Each row is a point on a tangle of strands that fork, close into loops and nearly touch. The rows are in no order.
In the rows, zero is written as 128.
Points whose rows are less than 152 apart are linked; no others are.
J504: [138 143 121 114 127 120 137 124 139 129 138 113 139 112 116 128 151 150
 197 113 134  93 143 131  93 141 107 180 117 113 132 179 152  88 117 174
 140  89]
J152: [161 163 109 136 126 136 126 110 134 103 103 158 171 112  94 123  93 100
 108 113 152 109 123 101 117 102 130 107 122 121 118 142 140 146 167 108
 108 142]
J762: [144 143 127 109 143 112 136 100 125 153  97 144 118 162  94 178 138  71
 126 175 167 164 108 158 116  90 186 105 117  81 127  68  84 116 104  91
 136 146]
J100: [168 170 170 114 107 167 169  99 168 111 114 111 136 117 122 123 130  88
 168 127 164 134 163 133 108 105 125 210  96 156 156 138 159 144 152 107
 158 103]
J60: [ 82 189 121  90  99 160 151 107 154  56 149 172 168 130 101 137  87 110
 135  97 133  98 129 110 135 124 115 101 118 118 168 123 164 141 130 119
 146  77]
J926: [180 138 134 147  83 137 165  71 215 147 113 150 153 163 134 126 119 142
 138  97 135 114 171 125 103 155  88 152 107 167 107 140 135  66  85 117
 124 112]
J304: [138 119 102 120 139 127 104 117 128 133 135 149 124 154 105 146 128 109
  89 155 140 129 150 137 116 109 156  82 120 110 140  69  96 146  83  78
 139 133]
J323: [175 152 185 124 151 153 148  81 154 129  87 173 136 127  97  92 123 127
 172  75 144 145  88 136 129 113 114 107 158  99 107 173 130 116 196 156
 102 144]
J478: [134 121 143 196  79 135 168 170 148 107 137 113  93 109 124 138  70  83
 112  95 201 103 122  96 114 128 111 128 110 195 100 169 165  94 162 144
  90 159]
J806: [ 95 115 107  66 129  92  86 115 111 161 130 127 220 130 113 164 157 114
 133 172 131 118 109  82 142 133 150 142 109  50 162 157 103 161 119 122
 124  97]
J961: [122 151  78  85 130  92 122 143 135 136 170 138 130 123  96 125 123 116
  98 156 131 122 183 109  94 106 134 117 105 149 162  72 122 136  62  95
 170  80]
J893: [152 111 147 150 154 106 148 115 127 191 106  97 105  99 138 105 162 124
 151 175 132 115 132 129 116 106 138 168 119 137 125 144  96 139 135 153
 110 145]
J985: [154 127 141 168  86 170 151 150 165 115 123 102 106 136 190 103 122 138
 128 124 130 131 142 126 136 153  95 201 115 190 111 120 153  94 131 113
 130 135]
J912: [126  91 137  97 151  99  45 160 117 122 145 125  97 141 167  73 132 171
  62 139  81 115 127 150 162 138 133 144 140 192 109  91 108 148  99 158
 158 170]
J396: [114 213  89 116 126 133 175 108 151  83 128 133 169 137 114 158 145 132
 153 181 118  82 124 124  98  98 115 135  98 133 123 114 160 118 100 152
 133  95]
J28: [140  99 156 116  93 117  97 176 159  94 117 152 143 159 102 107  67  74
  86 111 227  88 157  85 119 153 115 165  97 179 170 153 142 116 105 131
 119 138]
J36: [131 169 151 126 106 173 173  88 159 126 102 120 131 115 171 122 125 114
 151 160 105 159 129 133 150 107 131 170 109 144 154 120 151 151 164 100
 158 110]
J833: [161  93 131 149 159 138  96 106  97 176 108 157  91 128 127  93 138 161
  71 135  94 148 144 140 137 129 117  46 167 118 100 114  90 168 139 121
 109 156]
J924: [118 133  58 137 124 115  90 145 110 118 132 126 162 125 126 178 103  83
  60 176 127 131 129 109 117 108 162 114 109 128 136  72 116 150 102  53
 154 151]
J465: [125 151 144 129 140 108 127 139 132 112 120 122 106 122 123 119 144 120
 172  71 153 135  77 166 102 119 149 125 149 129  92 138 140  72 133 158
 143 134]
J604: [116 102  82 145 120 126 121  93 129 146 121 171 188 168 133 131 115 160
 117 169  74  85 138 116 152 188 101 113 114 122 144 124  93 152  76  93
  79 124]
J407: [115 136  31 175  93 124 150 200  95 118 154 106 123  84 136  86  75 122
 119 113 140 131 164 101 107 149  92 150 119 162 137 115 146 161 139 111
 113 113]
J263: [178 132 168 112 174 146  66 133 135 108 119 116 137 118 131  80 160 139
  73 125 103 135 140 119 136  89 153 195 141 153 138 103 133 176 158 111
 171 161]
J373: [116  88 155  78 177 111  73 119 120 175 141 134 195 124  85 153 179 149
 104 148 116 114 125  74 155 130 142  80 118  41 163 167 107 162 148 153
 104 104]
J23: [115  99 106 140 171  85  61 161  90 132 148  96  87 103 153 121 171 173
 115 127  80 118 127 150 121 134 141  90 149 140 120 122 137 129  89 127
 153 127]
J763: [ 99 108 116 115 125  84 160 147 119 165 163 117 141  89  81 129 121 131
 164 112 152 105 162  92  91 135  98 139 113 115 158 168 134 115 128 176
 100  93]
J933: [120 121 159  34 158  70  53  91 122 142  99 138 146 146 156 110 117 133
  83 129 109 185  92 143 173 132 182 141 138 136 123 119  96 128  96 134
 182 151]
J658: [127  93 188 116 121 140 109 161 163 104 138 130 134 143  99 127  92  69
  73 129 205  73 141  93 123  98 135 102  91 184 161 128 136 128 131 153
  94 166]
J619: [ 74  64 141 143  81 131 157 150 131 148 155 124 112 126 143 107  90 138
 169 123 161 103 119 118 163 203  85 148 145 137 162 175 109 116 135 156
  78 120]
J596: [110  82 147  52 160  80  45 119 114 147 142 141 111 143 125 101 129 129
  94 126 134 145 118 146 150 134 163  93 149 120 148 108  90 138  69 144
 154 128]
J575: [107 120 203  80 117 165 113 103 150 129 179 129 143 124 106 132 141 127
 152  76 130 128 135 115 141 101 141 116 135  73 174 156 144 142 158 132
 165  89]
J22: [106 164 167  72 105 124 132 124 171  88 117 132 145 183 159 109 124 128
 147 129 150 116 114 120 154 159 118 186 112 170 154 130 137  90 102 168
 184 111]
J168: [ 78 131 104 130 144  95 149 117 102 132 151  83  95 125 140 202 192 158
 180 159  93 122 108 159 124 135 144  83 148 101 105 137 153  92  93 163
 146 102]
J870: [119 121 150 109 146  99  95 124  86 138 101 112  95 132 205 107 180 190
 142 188  33 136  92 167 178 133 142 119 128 131 114 143 127 137 136 205
 133 142]
J325: [116 137 144  95 165  98 174 103 135 157 128 158 116 138  64 147 133 114
 148 167 141 128 164 126 112  96 120  84  98 112 154 113  96 117  97 147
  95  89]
J327: [143  88 109 137 107  97  90 120 150 165 110 108 141 145 145 168 152 132
 135  90 137 129 119 151 111 159 149 145 131 121  94 159 114  61  83 107
 142 148]
J726: [ 97 122  97 181 129 155 139 189 128  93 167 108 103 132 162 112 128 144
  90 157 117  85 112 127 138 128 114 103 142 166 101  75 141 134  98 128
  93 151]
J822: [125 146  91 139 134 110  96 128 127 133 133 135 118 102 169 114 131 170
  97 128  62 141 118 129 137 117 140  95 140 146 104 105 126 118 122 115
 141 133]
J654: [113 136 181 120 123 181 170  82 145 147 138 128 127 110 117 167 141 125
 151 137 114 135 119 110 131  98 130  77 135  68 144 147 129 151 193 145
 141 115]
J722: [129  80  89 188  93 142  99 129 134 136 119 120 151 158 166 182 114 107
  91 149 104 114 125 130 145 153 135 161 114 151 114 118  95 127  97  67
 117 178]
J374: [165 163 111 171  95 132 153 121 162 106  83 160 146 112 149  92  50 105
 117  92 152 140 130 112 140 153  92 170 110 209 103 152 148 118 155  97
  96 135]
J487: [130 154 103 123 111  82  87 201 139  81 123 122 121 143 174 110 108 120
 106  90 157 140  99 123 129 154 131 182 134 176 103 123 149  56 106 139
 185 145]
J841: [ 98 125 195 109 177 156 178 117 121 131 151 134  82 178  70 131 160 119
 148 178 150 111 152 140 124  96 108  76 121 128 123  73 105 155  89 146
  69 115]
J368: [128 141 101 128 162 134 131 145  66 103 103 162 129 141  96 102 135 135
 177  96 154 143  96 177 118 154 122 130 183  66 133 122 111 149 133 118
 115 105]
J226: [149 143 157 129 102 122 106 132 161 111  79 119 128 123 183 112  84 102
  84 124 134 158 103 105 163 116 146 217  96 208 110 145 137 111 174 150
 160 192]
J829: [107 146 164 189 121 171 199 152 140  80 153 114  95 110  96 133  96  98
 151 106 176  90 115 107 112 107  87 103 116 186  94 149 177 124 155 164
  55 149]
J301: [159 121 196  92 120 174 105  56 137 129  96 142 142 173 181 122 162 192
 114 163  60 128 110 174 177 116 125 125 132 134  93 113 120 159 143 184
 131 181]
J372: [135 173 120 170 129 142 169 158 126  84 106 123 126 126 161 103 137 140
 166 134 122  96  76 152 144 142 104 174 141 149  96 127 157  99 150 155
  78 149]
J388: [103 135  67 126 102 142 132 100 104 131 120 153 134 148 174 164 101 123
 112 171  77 177 121 132 178 164 144 131 128  97 153  90 104 167 117  43
 148 111]
J437: [121  90 158 145 181 124 148 147 114 134 147 130  78 165  76 150 176 123
 152 129 149 121 154 191 104 107 123  72 134 132  94  86 105 104  65 131
  75 133]
J365: [129 158  53 134 165  83 126 123  67 123  81 156 114 151 146 147 155 160
 134 160  78 171 112 153 143 154 143  63 159  77 107 111 115 137 103 110
 144 111]
J955: [147 110 147  97 180  87  47 169 118 118 105 123 111 105 156  54 149 159
  93 108 103 145 112 143 140 123 149 195 153 173 133 115 115 132 131 158
 167 156]
J423: [118 172 155 111 131 149 151 150 116  64 187 117 111 128  52 170 133  85
 191  77 170 116 130 129  93  77 115 151 111 121 104 152 163 114 162 164
 126 105]
J387: [100 144  79 103 106 104 117 140 117 136 148  93 200 146 106 197 152  89
 136 177 150 100 123 111 109 128 160 144  91  73 148 131 127 115  90 127
 137  99]
J140: [158 134 150 158  94 155 138 120 173 125  82 124 115 126 196  88  71 107
  83 116 128 174 147 119 163 140 122 199 105 228 112 121 148 124 149  92
 125 144]
J892: [132 134  79 167 152  93 145 118  91 146 128 135  66 144 147 159 157 154
 119 156  82 148 148 174 119 140 137  23 156 121  86  78 121 126  70  93
 127 127]
J142: [105 147 145  67 133 109  86  93 142  95  97 157 158 169 143 125  85 115
  65 123 118 167  96 130 185 136 158 146 137 154 150  88  99 127 133 107
 179 167]
J209: [125 195 145 132 149 179 158 112 158  67 118 127 151 159 128 150 166 129
 104 184 107  91 123 116 127  85 130  93 120 137 124  73 154 147 122 140
 143 131]
J63: [125 168 115 147 112 173 185  80 135 141 103 118 142  93 172 150 123 144
 141 181  49 168 110 106 162 106 130 124 117  95 156 155 140 167 209 114
 126 111]
J202: [129 184 120 112 133 187 166 114 123  84 150 154 159 127  92 134 132 149
 163 121 105 114 142 123 108 111  88  98 140  66 164 115 158 171 154 115
 129  68]
J244: [108 142  72 137 153  89 162 112  67 132 112 152 128 142 149 141 173 184
 170 194  68 118 124 143 151 178 111  67 170  72 129 141 124 151 107 144
  99 100]
J710: [164 144 115 170 154 134 167 108 115 162  93 148 110  91 116  65 105 140
 131 129 123 146 136 117 119 125  96 124 152 144 110 127 109 162 165 114
  77 126]
J657: [173  90 116 148 167  57  97 141 102 187  77 117  95  96 137  82 155 133
 118 157 132 150 129 147 120 129 154 161 128 154 105 129  79 125  99 133
 123 152]
J208: [129  91 105 138 189  81 124 131  66 156  88 133 114 115  87 109 158 150
 171 108 147 134 115 166 113 157 119  97 165  84 125 144 105 122 112 139
  93 126]
J801: [113 121 158 121 103 131 161 131 140 141 159 138  84 118  97 123  83  85
 137  71 174 159 140 126 119 121 123 120 119 150 130 139 121 101 137 115
 130 114]
J391: [159 174 105 128 141 177 180 101 120 130 104 159 162 107  67 135 129 118
 116 145 129 153 166  98 100  93  98  78 113  68 154 110 131 186 170  92
 117  79]
J192: [134 111 186 112 153 187  88 136 109 124 131 118 132 115 155  97 165 189
 119 131  63 128 115 101 164 111 119 122 169  97 141 149 133 199 202 154
 166 128]
J139: [126  98 103 155 133 119  96 114 116 126 103 151 129 183 167 166 138 114
 110 143 106 143  83 170 160 159 162 134 139 128  92  96  87 123  93  73
 131 176]
J125: [148 170  61 140 127 134 141 147  81 100 113 115 112 131 136 117 121 103
 124 141 131 172 132 169 118 130 151 172 143 120 127  59 119 154 123  53
 146 124]
J8: [ 97  80 120 149 149  96 138 184 100 162 175  93  66 103 118 117 123 125
 124 147 150 119 136 129 110 115 124  88 134 153 113 107 103 124  86 154
 105 143]
J340: [140  97 180 118 156 133 152 139 122 181 122 112  88 107  99  62 145 111
 147 172 163 119 157 128 131 126 103 169 125 148 152 126  95 179 118 142
  95 111]
J712: [140 133  94 192 127 161 107 178 107  76 147 100 134 137 169 159 189 153
 136 120  98  91  96 166 123 123 147 148 155 123  76 101 160 118 116 102
 141 164]
J977: [129 139 180 115 112 144 107 124 149  41 100 111 159 140 128 126 105  83
  69 136 154 117 135 117 155 129 138 198 124 182 156 110 167 145 159  93
 161 183]
J400: [114 104  98 124 127  98 102 123 127 139 112 163 185 138 130 111 102 147
 109 154 112  85 128  89 150 172 104 168 110 151 144 166  87 129 104 140
 100 123]
J770: [159 103 169  95 131 131 134  78 158 186 107 141 133 134 125  56 135 145
 156 158 118 128 173 132 145 157 105 183 117 149 177 142  84 168 113 125
 117 102]
J207: [101 173 123  68 122  93 136 152 132 109 138 140 132 119 141  96  92 133
 143 128 140 143 132  96 131 144 129 185 116 160 156 150 133 108 122 170
 179  69]
J247: [136 102 102 146 108  90 151  78 127 183 100 151  91 131 186 114 119 166
 148 117  65 176 127 174 159 182 129 117 152 129 108 128 102 106 112  91
 108 123]
J107: [204 138 134 159 189 164 141 102 112 153  67 163 103 134 130  58 160 179
 114 133  97 175 122 146 130 130  95  88 178 125  87 125 110 176 163 117
  92 146]
J317: [ 95 140 110 118 101 146 143 117 132 126 131 135  81 132 188 115  94 115
  79 171  82 178 155 128 174 154 147 132 130 170 158  51 115 169 110  50
 154 113]
J250: [152 121 130 157 143 143 133 114 157 147 125 147 123 118 109  72 111 147
  95 128 126 101 147 111 116 115  91 102 126 176 106 119 123 134 109 143
  74 130]
J820: [160 122  75 150 117 103  83 158 103 116 126  61 136 112 138 149 183 144
 172  65 118 143 136 170  82 144 147 192 134 111  98 154 180  76 104 117
 178 109]
J799: [155 115 153 105  92 131 116 131 144 123 102 152 163 154 102 116  98  79
 147 110 202 109 137 123 127 166 116 207 108 138 161 171 115 120 123 118
 110 123]
J161: [124  89 177  86 161 142  28 109 107 123 150 132 153 128 163 110 176 203
  97 116  41 134 116 128 174 135 135 116 154 100 123 155 127 181 146 156
 166 122]
J952: [ 85 104 146 164 147 127 159 136  95 159 170  83  60 116 140 180 172 145
 145 183  87 116 119 138 123 106 135  67 155 100 112 119 124 143 124 169
 134 132]
J201: [103 154 129 165 152 178 159 148 124  99 175 121  88 129 127 118 146 158
  85 174  98 108 137 111 127 102 102  42 155 145  97  69 143 168 121 140
 103 114]
J611: [136  95 187  98 139 168  60  81 123 128 118 133 151 178 175 156 204 195
 134 134  45 112 111 168 187 153 134 112 150  83 102 149 129 164 130 150
 153 151]
J505: [116 162 157  89 159  96  95 133 129  99  77 118 123 135 176 110 184 180
 155 129  73 148  62 172 158 112 149 118 146 122  90 124 158  99 141 190
 164 136]
J370: [129 180  73 169 114 130 180 129 118  90 105 165 138 110 123  78  57 111
 141 106 169 125 118 130 114 160  84 123 130 173 117 123 152 130 143 107
  65 116]
J925: [123 136 152 125 106  98 178 115 178 173 147 116  83 111 161  96 107 170
 143  78 115 163 166 105 114 130 111 131 116 172 117 165 150  66 114 182
 168  85]
J636: [155  88 145 159  95 170 142  81 144 180 118 135  89 135 187  97 134 161
 120 137  85 151 139 157 165 155 113 127 148 148 110 119 105 149 146 107
 101 144]
J665: [116 102  60 131 142  64 131 123  89 183 137  89 105 122 112 184 157 111
 156 164 134 142 143 164  91 131 164 105 119  88 117 101 110 114  57 111
 150 111]
J172: [111 177 107 177 142 157 213 148 114  85 120 133 116 108  86 102  84 109
 159 139 179 100 134 116 107 125  68 131 115 171  96 122 178 158 133 143
  36 120]
J95: [ 94 142 150 117 134 155 178 101 111 128 161 115 112 123  75 209 146 108
 187 121 147 145 116 132 106  89 136 100 141  49 118 152 140 104 172 151
 117 112]
J729: [114 122  94 190 108 160 140 175  97  88 161 114 150 146 136 142 147 136
 143 138 134  76 116 147 121 151 116 135 152 108 123 108 135 139 119 106
 101 155]
J222: [136  68  95 194 115 145  93 139 114 157 116 124 176 119 122 172 103 111
  82 140 130 113 119  92 132 122 130 127 110 113 126 135  98 155 157  80
  87 185]
J385: [127 100 130 120 148 123  85 118 137 133 122 165 159 145 118  79  99 153
  61 152 112  90 138  97 146 136 100  91 119 157 133 115  91 164 116 152
  83 158]
J910: [119 129 154 191 126 156 201 148 145 111 145  90 104 124 131 126 149 137
 169 146 144  64 103 130 109 121  83 128 135 151  87 148 161  94 128 185
  65 158]
J179: [119 133  98 123 122 109 132 172  98 113 192 106 124 102  48 148 119 106
 167  61 164 118 163 129  69 113 111 137 118 109 120 153 152 116 129 157
 128  93]
J406: [163 181 142 148 131 142 110 152 159  73  91 122 150 144 193 103 152 144
 146 112  83 129  83 146 147 123 126 211 128 170  92 125 166  91 164 150
 131 160]
J793: [ 89 153 114 108  92 150 137 129 123  77 174 171 158 144  97 154  92 114
 158  47 152 120  95 125 133 154 125  83 137  70 136 146 152  95 140 108
 123  97]
J686: [157 170 199 117 140 173 121 111 173  79 122 111 125 108 132  89 130 109
  72 121 137 130 151 108 138  81 145 166 127 184 142  83 172 170 173 110
 166 158]
J954: [133 136 118 135 139  84 152 121 121 149 122  93  92  94  98 166 139 103
 171  80 169 171 135 140  74  96 151 138 119 124  91 167 150  53 127 151
 153 130]
J418: [142  84  75 176 109 107 140 188 120 174 182 102 106  76 104  88 112 140
 122  90 156 105 188  94  71 153  77 154 130 165 133 138 129 137 120 126
 111 114]
J319: [122  80 149 130  99 124  93 116 149 152 144  98 130 112 171 148 125 139
 124  61 130 131  86 126 136 138 154 118 147 118  89 194 139  58 138 150
 138 159]
J537: [151 130  78 126 103 127 127 102 100 155 105 116 130 124 160 163 137 108
 151 149  97 185 128 163 144 138 171 187 129  87 136 103 101 154 130  42
 167 116]
J507: [ 80 125 128 134  61 171 183 128 126  85 165 143 138 127 111 151  83 110
 191  80 166 100 126 136 134 177  92 128 139 120 167 168 157 124 156 112
  99  97]
J461: [142  81 199 140 100 158 106 106 150 144 134 133  94 133 149 113 140 140
 138  56 126 128 102 172 137 132 139  97 163 124  94 146 120  93 159 131
 125 172]
J118: [139 133 144  93 148  74 130  83 168 184 148 150 144  94  61 153 110 106
 106  89 156 149 150  86  93  68 166  72  84  85 129 154 136  92 137 142
 131 116]
J599: [104 155 133 133 154 176 140 164 105  81 143 121 142 144 114 135 150 128
  81 210 124  84 131 100 131 102 115  90 136 125 157  72 145 200 126 121
 132 135]
J569: [161  64 134 130 133  98  97 100 170 184 113 141 166 145  97 166 145 113
 119  85 155 107 134 124 111 154 153 102 113  81 123 167 108  50 105 111
  78 160]
J530: [116 136 140  86 167 122 111 182 108  93 195 114 133 133  36 152 169 121
 165  90 156 106 180 145  62  83 119 140 113  95 143 103 146 129  89 139
 147  88]
J482: [136 127 124 145 131 151 134 111 100 147  90 119 136 122 180 144 148 150
 141 190  56 161 107 130 176 138 127 167 129  90 140 140 101 189 181 105
 120 120]
J856: [153 177 126 137 177 120  78 158 110  60  76 122 145 120 172 100 175 181
 140  98  67 130  78 172 139 112 131 159 158 136  86 112 163 109 148 150
 149 150]
J745: [155 104 153 102 182 142 101 118 101 160 103 179 106 142  92  97 170 177
  99 141  94 156 150 122 121 138 114  17 160  57 145 133  93 185 139 146
 120 124]
J894: [127 102  75 129 143  77 100 172 109 147 156  91 153 132 109 165 185 122
 126 178 132  80 164 130  77 128 149 135 102 101 140 106 124 131  51 123
 148 124]
J129: [115 143 188  91 113 143 171 112 184 135 155 123  88 157 135 100 117 153
 142  97 142 133 172 128 119 113  87 123 106 202  98 123 147  74  88 190
 168  93]
J435: [164 132  96 129  90 131  96 168 129 107 142 134 162  94 136  87  93 147
 145  64 137 110 156  94 115 174  81 216 128 150 147 196 161 128 158 134
 141 107]
J899: [140 158 128 124  87 101 126 165 132  91 100 111 113 127 151 125  81  83
 121 120 188 155 100 102 134 123 151 207 105 176 127 157 147  83 149 133
 174 136]
J854: [118 142 145 122  70 136 177  65 194 140 121 146 131 165 170 142 116 135
 179 108 116 126 128 157 145 174 107 135 123 142 118 152 128  59  98 130
 137 109]
J99: [148 106 157 151  85 148 132 121 158 133 106 115 142 128 161 123 109 109
 153 126 160 113 123 109 134 160 110 206 111 157 134 191 124 107 161 133
 115 145]
J522: [132 128 140 140 132 184 126 127 128  72 139 154 135 171 130 122 143 134
 130 128 123  98 124 150 133 147 113 118 166 109 135  92 124 149 123  97
 110 125]
J134: [112 111 167  94 124 139 146 108 149 146 179 148 107 131  72 149 128 117
 174  53 156 150 161 147 102 120 126 109 129  87 143 135 126  98 117 115
 145  89]
J877: [ 88 182 110  85 149  91 125 167 102  97 140 124 119 102 154  92 136 158
 162 127  98 146  94 131 140 137 137 141 146 127 141 124 149 110 136 172
 160  78]
J876: [147 165 103 127 131 146 159 101 107 118 116 184 152 106  58 121  79 101
 109  85 157 157 135  86 110 104 111  58 120  73 148 142 131 150 185 118
 101 103]
J29: [ 86  83 130 138  64 162 156 120 126 144 152 131 145  86 138 131  86 130
 164 102 140 106 140  98 152 190  88 137 134 113 201 201 132 158 180 106
  96  90]
J438: [ 95 150 105 139 141 135 142 174 102  72 103 122 179 129 102 161 120  74
  85 204 178  86 110  94 119  86 147  97 103 123 152  92 138 172 134 130
 110 159]
J552: [124 128 138 166  72 109 159 179 137 135 136  88 105 120 129 159  85  71
 128 140 218 126 118  92 107 109 118 168  86 169 130 159 146  93 134 157
 144 136]
J452: [169 131 176 112 162 106 135  80 134 173  67 143 101 107 106 107 149 126
 158 113 151 167 107 162 122  84 152 106 144  96 104 150 105 107 163 149
 123 147]
J426: [110 139 147 111 148 143  66 138 108  87 132 113 143 148 160 169 169 133
  91 154 103 136  72 127 163  98 176 116 159  93 120 100 121 135 149 122
 181 158]
J112: [110 166 129 142  94 146 163 125 118  92 157  96 123 123  85 213 122  61
 184 102 179 127  99 144  99  89 163 141 104  87 108 150 164 104 169 136
 134 132]
J399: [162 149 151 135  97 149 186  84 168 159 151 136 102  76 118 107  88 123
 145  69 128 162 160 108 110  99 121 129 116 144 143 156 159 129 164 113
 143  92]
J25: [129 131 141  47 167  77 105 113 153 162 134 151 152 116  65 122 131 112
 123 126 149 132 164  96 109  94 153 100  90  88 174 135 104 125 104 148
 134  90]
J826: [114  75 115 126 181  56  93 143  97 167 123 108  98 105  97 115 168 148
 128 122 128 113 129 143 108 132 136  65 140 128 129 140 116 110  79 168
 110 126]
J446: [159  69 124 157 125 116 102 157 120 168 114 124 168 140  96 172 120  66
 114 115 192 101 115 114 102 126 156 124 102  94 137 142 110 106 138 107
  81 177]
J766: [162 105 117 184 144 153 157 104 100 166  75 131 145  95 149 102 113 149
 132 167  85 143 123 112 164 144  87 155 139 126 140 149  93 199 200 104
  73 145]
J346: [132 143 168 122 177 168  88 135 110  87  95 121 140 149 139 122 151 149
  98 155 102 128  78 113 152 103 129 114 163  98 120 132 119 163 181 171
 148 161]
J279: [164 105 169 120 171 105 145 101 115 191  88 125 103 139  67 156 159  88
 160 146 176 164 130 166 105  98 170 103 123  63 124 125  79  99 126 125
  97 133]
J520: [107 128 126 126 140 136 129 199 127  86 189 105 137 148  81 140 157 121
 145 145 167  64 162 124  87 127 103 156 115 141 161 101 149 131  71 157
 135 112]
J174: [103 161 104 104  96 149 164 135 143 120 167 115  93 113 138 124  98 109
 116 140 128 164 171 129 128 122 142 149 118 158 165  66 129 148 101  78
 178  79]
J782: [121 124 170 104  67 154 126  69 195 126 105 147 154 161 165 136  96 116
 125 117 116 110 111 130 161 137 134 126 105 160 115 145 128  87 127 149
 139 160]
J58: [139 155 127 124 102 123 182  99 181 165 140 126  92  89 179  87 104 181
 172  82  59 180 156 122 129 129 113 143 130 154 139 154 163 109 165 129
 145  89]
J757: [ 89 135 119 110 121 108 138 164  97 117 122 141 165 134  73 191  88  41
 114 161 212 117 112  96 114  96 164  83  84  82 171 116 121 150 143 127
 103 135]
J339: [148 153  90 125 115 127 123  80 134 129 119 134 186 104 107 172 128 103
 136 105 129 147 102 110 113 116 154 120 117  73 114 168 136 109 171 109
 134 121]
J543: [115 164  48 136 127 139  89 177  78  63 126 114 164 126 122 148 106  99
  87 136 132 145 108 124 126 111 152 156 135 110 134  80 145 177 146  82
 155 152]
J563: [112 131 184 103 125 157 114  93 155  80  89 130 144 158 157 119  80 108
  53 153 115 153 125 151 179 146 136 172 124 189 138  78 129 158 147  91
 141 193]
J45: [175 126 200 108 135 183 138  52 163 139  79 150 156 151 150  87 142 160
 143 123  94 134 106 152 159 118 109 125 141 121 112 147 125 145 183 165
 118 153]
J35: [116 139 125 100 133  76 136  98 142 174 141 107 110  87 114 145 126 130
 135  91 133 172 143  98  95  79 169 107 103 112 120 168 145  78 122 146
 183  92]
J788: [118 131  60 150  87 149  99 172  96  89 162 138 162  92 123 104  85 129
 110  71 128 111 151  95 119 163  98 176 136 139 161 132 139 163 156  84
 131 111]
J220: [100  82  97 164 123 103 130 205 106 166 204 106 101  89  83 124  97 120
 107 105 162 101 161  95  86 114 107  83 124 149 147 112 118 147 123 121
 103 125]
J299: [159  78 124 143 138  86  92 123 127 188 107 112  93 131 159 126 138 115
  72 173 125 134 138 141 129 103 174 116 106 169  91 102  80 125  82 125
 130 179]
J649: [ 97 178 100  83 179  92 130 159  58  98 107 133 125 101 100  96 139 146
 178  97 140 159  69 146 117 124 130 119 162  85 118 145 136 116 147 174
 136  84]
J853: [113  98  88 153 119 115 109 135  72 130 143 148 100 180 170 157 130 120
 112 189 105 143 125 152 171 180 154 124 158 116 129  82  70 175  80  60
 131 155]
J159: [161 134  84 124  87 114 102 171 127 109 144 112 151 133 135 122 137 158
 161  67 146 117 144 132  85 162 109 206 124 128 123 162 163  80  92 131
 168  99]
J111: [ 74 109 129 119 106 121 156 154 124 133 163 123 123 136  91 183  71  59
 147 120 199 125 121 120 115 122 147 101 110 108 154 129 117 102 119 114
 111 124]
J629: [146  98 163  81 174 139  91 113 126 165 125 168 159 120  74 109 131 148
  72 133 117 144 153  67 133  98 131  49 128  58 170 144  94 192 167 145
 128 118]
J81: [128  60 190 111 103 161 120 121 183 153 134 119 145 144 118 121 119 103
  81 168 170  66 178 109 145 130 117 125  78 162 174 134 108 139 106 157
  86 158]
J255: [ 99 146  65 171 102 128 125 177 130 110 155 132 113 114 175 116  85 133
  63 111  97 136 119 120 144 131 133 111 131 189 110  89 142 109 124  80
 129 139]
J371: [118 115  61 136 106 107 130  84 142 152 135 160 151 137 163 140 124 185
 148 131  51 125 142 132 151 202 104 128 139 122 126 138 113 101  84  91
 114 104]
J146: [ 96 111 157 129 147 119 125 143  71 152 124  93  66 140 181 147 178 146
 129 208  96 126  85 155 171 133 159  85 150  93 114 130 109 151 139 187
 130 161]
J943: [119 154 188  92  88 129 139 112 199 117 131 121 119 153 149 123 105 109
 115 106 162 135 115 129 136 117 137 139 105 187 118 141 142  58 114 182
 180 140]
J715: [148 111  83 184 122 116  86 179 123 130 153  55 138  94 159 162 177 148
 121 116 108  92 128 130  85 116 148 165 125 131  81 137 165  93 104 114
 162 144]
J691: [103 114  86 143 126  74 148  81 125 179 145 127  76 118 119 185 137 130
 134 138 114 162 135 157 106 121 157  38 139 100 100 116 113  82  81  99
 140 122]
J13: [155  89 163 131 106 148 159  63 173 202 123 140  99 125 136  76 117 153
 152  99 122 139 166 136 124 161 108 151 136 148 140 160 107 121 128 116
 100 115]
J27: [117 106 107 102 132 128  71 191 135  87 192 114 158 159  91 158 134  99
  99 117 179  92 142 113  91 119 146 137 120 126 162  87 145 118  85 109
 151 132]

How many points has the smallest loop of links through each point below? Write - if it is on no loop.
J649: 22
J159: 16
J478: 9
J961: 9
J504: 21
J406: -

A tip is a point with one link. Name the tips that can be reached along the links from each point below, in the order of the rows.
J841: J465, J437
J520: J926, J396, J522, J27
J686: J912, J596
J611: J461, J426
J505: J168, J487, J81
J340: J100, J244, J299
J507: J619, J339

A fork is a point with three links, a tip a point with one. Leave the first point through the second and follow the links. Name the first fork or tip that comes.
J892, J691: J710
J107, J833: J244
J619, J29: J339
J168, J952: J829
J385, J400: J299
J426, J346: J304
J461, J319: J388
J339, J152: J619
